A landscape with many peaks, sampled at points; each row gives a point and its height.
From any point a climber steps to the highest of the 2 points nearest to it. It stops when none of these is higher. Distance is the straight distance between rows; heights are no part of it.
Fod: 111	192	112	105	153	150	121	131	45	128	139	99	158	68	174	134	113	103	63	152	140	131	123	103	159	127	117	162  h=0.57
nefa: 49	145	139	126	124	75	105	108	95	117	154	117	103	213	141	132	175	165	107	165	158	104	159	144	193	162	171	103  h=3.16
gomov: 163	104	64	159	109	155	179	146	136	148	115	154	103	150	112	83	139	149	135	105	129	115	155	90	90	129	177	150  h=2.55
sus: 153	78	64	121	94	146	156	131	152	152	132	126	112	166	100	97	158	183	148	116	114	126	156	143	71	143	140	142  h=3.02
buso: 113	199	216	154	171	117	125	123	145	96	119	157	128	142	135	141	128	67	133	165	128	130	113	128	172	108	156	119  h=1.45
teke: 85	159	121	79	120	106	98	101	158	125	135	126	126	134	88	143	131	143	145	169	97	151	149	142	145	140	113	148  h=1.80
Rik: 139	119	194	154	146	167	97	142	80	71	139	190	150	89	159	135	141	98	130	87	116	137	120	153	135	96	80	87  h=1.21
tenav: 100	107	161	110	139	71	105	110	218	120	127	147	74	174	76	168	145	148	181	182	113	120	130	166	125	89	130	122  h=2.51
vemi: 146	94	116	115	124	121	128	131	195	153	97	111	130	142	89	136	115	146	141	154	124	130	120	115	98	117	161	166  h=3.82
zufus: 142	66	61	119	133	149	108	126	151	80	110	130	101	92	121	89	148	145	91	159	96	151	199	164	66	112	95	126  h=4.86
sata: 122	181	148	183	159	137	118	122	68	86	130	172	114	153	178	93	158	83	106	120	85	122	169	152	140	143	128	122  h=6.65
zepo: 115	152	234	128	111	151	98	131	102	85	158	194	158	92	136	173	139	127	148	94	133	148	87	154	183	74	84	77  h=1.42
suvil: 115	155	85	50	132	125	125	121	133	171	155	85	149	76	92	132	103	136	116	168	146	165	128	96	121	170	102	125  h=3.03
tafur: 86	129	140	121	116	62	120	112	94	138	137	48	77	169	180	177	163	165	120	158	151	116	100	181	174	111	139	122  h=2.42
satot: 81	154	85	132	185	70	92	103	58	125	103	81	111	168	165	100	141	108	97	170	100	162	144	152	135	157	136	155  h=3.30
Dev: 104	143	160	101	194	158	108	130	76	89	114	99	132	59	147	155	128	84	79	188	158	119	112	126	156	103	108	139  h=0.76
tomod: 117	155	124	125	124	85	123	111	176	188	91	107	148	194	105	134	108	153	143	149	117	143	106	91	136	136	188	185  h=4.41
luto: 149	61	62	101	143	148	128	166	193	90	125	116	105	65	62	72	89	116	63	172	139	156	150	113	106	128	130	81  h=1.69
Deked: 148	112	112	100	132	187	162	150	185	86	150	189	147	30	65	83	88	97	105	129	130	166	147	95	118	104	105	73  h=2.26
boko: 109	194	61	70	133	90	144	116	115	207	145	99	137	110	115	111	101	143	110	163	123	190	132	70	120	181	137	151  h=2.95
tunov: 131	75	178	157	90	139	119	144	95	105	136	109	129	151	174	172	161	185	130	91	172	61	104	158	146	121	130	109  h=2.60
Mavus: 159	40	153	134	106	152	105	134	145	109	111	100	155	162	151	133	173	190	130	124	175	77	134	161	86	130	126	103  h=3.06
Povo: 151	38	129	145	127	157	102	133	123	104	110	118	176	108	140	123	107	114	152	60	142	128	118	161	86	152	84	98  h=4.29
gop: 122	113	141	171	94	82	113	118	138	143	92	86	107	160	159	172	142	168	142	102	87	139	100	174	137	105	122	155  h=3.93
pesi: 152	181	145	180	142	188	124	140	91	97	126	197	168	119	181	83	141	75	86	102	97	117	177	127	118	127	131	134  h=5.24
betok: 135	186	100	143	71	138	142	108	135	193	139	178	191	113	143	125	94	113	131	35	57	143	126	121	118	148	61	154  h=1.12
zagis: 116	204	159	141	135	157	105	121	123	102	116	176	177	118	144	122	122	107	92	148	90	131	160	118	143	109	131	162  h=4.36
guve: 138	90	94	99	162	171	159	153	151	94	158	136	97	63	53	76	93	77	100	148	151	158	138	104	127	148	123	69  h=1.98
Vun: 166	129	196	140	109	189	149	147	164	92	123	200	160	116	115	134	142	141	145	126	168	81	126	87	130	70	156	132  h=3.00
degin: 114	123	137	131	134	131	107	128	107	132	121	85	180	129	140	144	92	106	130	103	137	123	107	137	143	166	118	135  h=4.37
Dige: 124	74	185	149	175	108	97	121	145	74	113	123	102	141	133	145	136	116	152	152	162	93	122	161	123	129	120	95  h=2.86
Big: 80	133	137	138	193	78	80	93	71	98	110	73	86	165	156	121	151	89	101	178	137	131	148	175	159	152	114	112  h=2.73
tese: 114	209	173	168	172	99	156	125	93	121	126	135	76	147	169	148	151	90	123	166	126	120	102	128	171	85	166	137  h=1.71
paf: 61	177	168	119	139	88	116	108	137	116	157	150	103	195	104	143	140	129	146	166	133	116	140	126	196	150	169	114  h=3.56
Nipep: 150	73	39	113	101	164	154	137	147	163	110	87	185	85	141	96	93	133	85	92	126	149	141	129	77	151	108	120  h=5.34
simok: 131	175	94	129	74	77	112	119	37	191	155	71	144	116	194	137	109	141	82	49	81	135	93	140	145	155	85	162  h=2.79
zop: 193	179	124	170	109	163	186	145	163	143	87	170	126	129	136	83	134	92	130	133	125	143	145	68	108	55	190	176  h=2.31
zun: 182	123	168	189	180	156	131	145	141	77	90	179	99	98	174	99	137	72	117	136	104	127	148	118	84	95	138	128  h=2.96
zese: 91	139	171	128	56	75	96	112	100	131	158	104	103	136	139	183	114	151	156	61	98	171	108	179	200	142	65	96  h=1.96
vug: 115	124	166	143	159	139	94	127	63	76	125	128	125	96	163	152	139	108	113	127	129	114	126	161	157	113	83	118  h=0.99
Vodat: 136	144	67	126	120	109	134	136	23	177	156	82	129	103	182	118	108	94	112	59	106	146	98	142	127	181	84	134  h=3.23
mubi: 132	136	92	89	162	75	154	137	178	183	122	121	77	172	78	110	116	115	156	188	150	155	104	65	123	123	210	167  h=1.02
Gomo: 158	97	131	128	101	181	161	140	200	150	118	157	196	107	72	116	67	122	142	91	158	118	108	67	99	138	149	123  h=2.83
Kovam: 116	86	175	135	111	103	114	117	194	113	118	152	93	178	102	161	168	193	162	158	143	69	137	154	125	81	145	122  h=2.88
Refov: 147	75	173	158	149	110	111	129	197	113	87	124	133	162	112	145	112	117	168	135	145	100	100	124	103	130	164	136  h=3.33
vov: 133	101	89	116	80	188	134	135	95	113	148	151	148	113	131	124	172	203	99	123	143	69	172	130	109	115	114	144  h=0.14
kipog: 170	116	109	149	117	181	170	149	156	130	123	169	147	115	107	99	107	108	137	95	140	108	138	79	101	128	162	131  h=2.57
gipo: 107	125	128	75	192	92	151	129	139	144	156	98	40	119	92	155	155	123	141	217	167	107	103	129	134	92	150	124  h=1.11
Pov: 108	176	137	87	123	169	109	120	158	110	127	168	176	101	96	125	116	138	94	178	122	119	161	97	140	107	135	165  h=3.79
nozar: 145	124	72	107	150	122	164	151	151	155	118	123	101	124	100	96	116	121	102	186	167	131	124	51	117	119	205	153  h=1.17
zosa: 105	195	140	73	126	116	111	110	111	165	159	98	168	70	103	162	84	115	140	130	138	164	110	110	156	170	70	120  h=3.42
fivo: 111	84	159	146	98	90	123	114	164	129	122	100	96	185	130	171	167	184	170	121	132	110	115	181	140	116	131	108  h=3.32
ponag: 119	173	92	133	138	83	156	118	125	150	114	156	55	170	125	125	170	163	146	183	103	123	138	116	129	83	177	180  h=1.67
bopa: 145	153	106	158	93	136	132	121	129	154	106	145	149	117	138	136	99	130	135	64	55	151	121	137	110	112	91	170  h=1.25
kasuv: 129	116	135	119	41	82	100	117	87	171	158	68	130	132	158	164	121	163	160	34	98	167	92	190	158	152	46	103  h=2.27
poso: 150	70	40	85	110	150	128	134	155	130	118	88	144	101	118	92	124	148	92	131	106	173	171	159	71	132	97	112  h=6.74
sile: 92	189	156	115	137	90	126	119	168	155	131	140	135	195	91	132	117	129	156	165	142	120	112	75	173	144	200	147  h=3.95
zil: 103	142	105	97	138	98	151	130	108	135	151	114	49	151	135	152	187	181	140	195	145	92	135	147	134	88	158	146  h=1.36
Bez: 95	143	134	101	164	92	108	106	163	103	146	149	59	144	79	135	160	116	152	198	100	135	150	160	136	112	121	126  h=2.14
Sasim: 145	68	55	122	142	147	133	137	81	138	128	60	162	117	159	102	113	100	101	98	148	140	133	138	91	178	114	108  h=4.46
fada: 203	142	183	177	114	192	175	166	162	112	102	190	137	111	157	109	149	101	138	119	153	109	135	86	103	52	168	141  h=2.67
vugab: 118	190	84	105	64	125	136	91	163	181	161	184	167	119	92	116	106	143	151	87	67	157	165	116	113	169	65	140  h=1.32
fef: 97	172	107	184	130	82	124	115	61	113	130	146	97	196	180	114	157	132	117	105	84	131	150	143	154	152	154	144  h=4.90
Fefi: 100	94	179	157	186	90	55	92	106	75	96	97	95	145	184	142	152	111	104	176	152	93	158	177	143	131	99	92  h=2.39
vete: 180	115	171	162	99	165	145	170	93	128	118	152	133	84	171	169	130	138	140	71	132	101	69	116	123	66	123	145  h=1.79
Lason: 164	102	56	101	67	163	182	146	161	206	118	103	152	102	99	107	116	196	112	116	149	126	130	74	94	125	146	146  h=4.10
falo: 144	185	115	154	123	114	156	126	141	159	87	153	111	159	137	117	137	141	124	163	119	127	127	72	130	69	190	200  h=1.97
Saz: 163	58	61	70	81	165	167	147	184	169	150	101	147	154	81	95	142	189	126	120	159	125	140	121	76	157	149	104  h=3.55
mez: 93	148	205	143	98	101	122	118	116	99	146	149	93	112	134	198	142	141	164	100	115	150	103	173	189	91	90	94  h=1.66
Beb: 164	89	144	164	93	136	133	162	72	120	131	127	91	114	182	171	165	178	136	78	121	90	88	165	126	71	105	141  h=2.16
gapos: 135	103	148	119	113	143	133	126	177	147	135	138	202	123	81	139	71	112	181	68	145	126	97	104	115	173	118	115  h=3.08
gor: 113	122	47	119	146	129	124	118	56	156	140	80	163	91	162	91	85	76	97	89	112	166	145	141	116	190	65	118  h=3.76
dobo: 131	108	139	151	175	158	146	140	84	73	153	158	84	134	127	99	154	83	140	124	136	103	147	133	122	158	126	85  h=0.51
gil: 101	165	160	152	161	76	148	128	63	126	139	97	46	132	172	179	155	120	135	155	136	112	80	154	182	97	139	123  h=2.03
lisi: 148	115	183	195	165	118	112	126	147	87	102	154	125	138	139	136	105	63	169	88	97	137	107	136	117	141	123	117  h=3.98
pone: 145	77	169	204	123	99	91	115	147	99	76	119	125	160	161	156	123	130	160	73	92	129	117	174	115	132	106	114  h=4.88
Nal: 165	177	152	149	83	142	157	144	115	179	125	136	151	103	137	154	104	132	151	60	102	129	74	103	133	106	117	162  h=1.51
zot: 98	168	147	97	81	118	85	103	107	160	150	91	199	117	137	160	104	155	116	109	150	124	112	130	171	167	88	126  h=3.85
nelom: 161	105	107	157	148	153	137	140	144	78	111	170	93	93	131	105	137	117	117	145	97	128	172	133	87	102	126	131  h=3.65
feze: 136	64	100	87	106	181	141	141	204	115	151	164	177	73	45	99	79	134	131	111	158	138	139	93	94	139	107	87  h=2.56
panip: 134	112	161	120	203	129	161	140	127	109	145	126	57	117	97	129	145	79	141	185	183	94	104	108	128	120	163	99  h=0.91
Kob: 144	150	180	160	144	149	132	130	153	123	117	166	188	122	117	132	75	59	169	63	106	148	99	112	127	146	124	122  h=3.44
kif: 165	108	65	118	89	160	162	141	125	216	109	70	193	87	144	123	88	161	93	89	147	129	101	91	91	142	127	154  h=4.62
vufi: 134	158	173	112	134	161	135	136	180	102	133	183	142	133	97	128	138	125	125	186	162	89	141	82	138	85	173	141  h=3.34
lelem: 131	95	108	112	177	156	173	148	89	105	179	129	54	130	81	85	151	88	145	149	176	104	133	114	123	176	156	85  h=0.71
Fidok: 178	30	143	164	141	159	113	145	132	86	100	134	134	115	154	114	137	143	131	94	156	82	134	138	60	144	120	109  h=3.63
gek: 120	192	227	131	143	145	126	138	130	102	145	164	160	103	127	153	127	85	151	122	119	155	101	144	177	95	112	107  h=1.26
Nuged: 150	73	58	89	144	140	149	155	172	134	124	93	105	94	108	103	124	145	78	188	151	142	139	109	99	111	168	131  h=1.39
bave: 133	60	145	117	137	141	78	119	130	121	106	58	216	139	144	127	91	103	126	92	170	125	106	158	114	172	96	107  h=4.99
futel: 71	191	100	128	134	68	110	107	78	150	125	111	123	180	150	115	128	141	117	133	92	170	137	136	163	173	143	157  h=3.96
mimu: 96	179	72	105	124	93	146	117	103	173	140	134	130	177	115	94	127	148	131	136	109	160	143	99	125	173	164	155  h=3.41
sipal: 109	144	102	64	92	123	93	97	189	159	135	138	178	122	64	129	100	146	151	125	96	166	155	130	115	160	73	137  h=1.55
Nula: 73	140	123	91	123	49	109	100	127	153	140	66	96	210	134	148	164	156	138	171	134	152	128	174	175	152	144	107  h=2.77
Mus: 118	105	106	117	134	167	120	130	67	86	164	138	130	135	135	102	163	139	119	131	153	79	173	136	122	163	124	109  h=0.31

Two climbers start at each pair of points below. Name the first point that both come to, or write -.
betok and kipog | pone
gipo and nozar | -
vov and Mus | -

For each start below, name the point where the climber stops.
Vun | sata
lelem | sata
gek | tomod
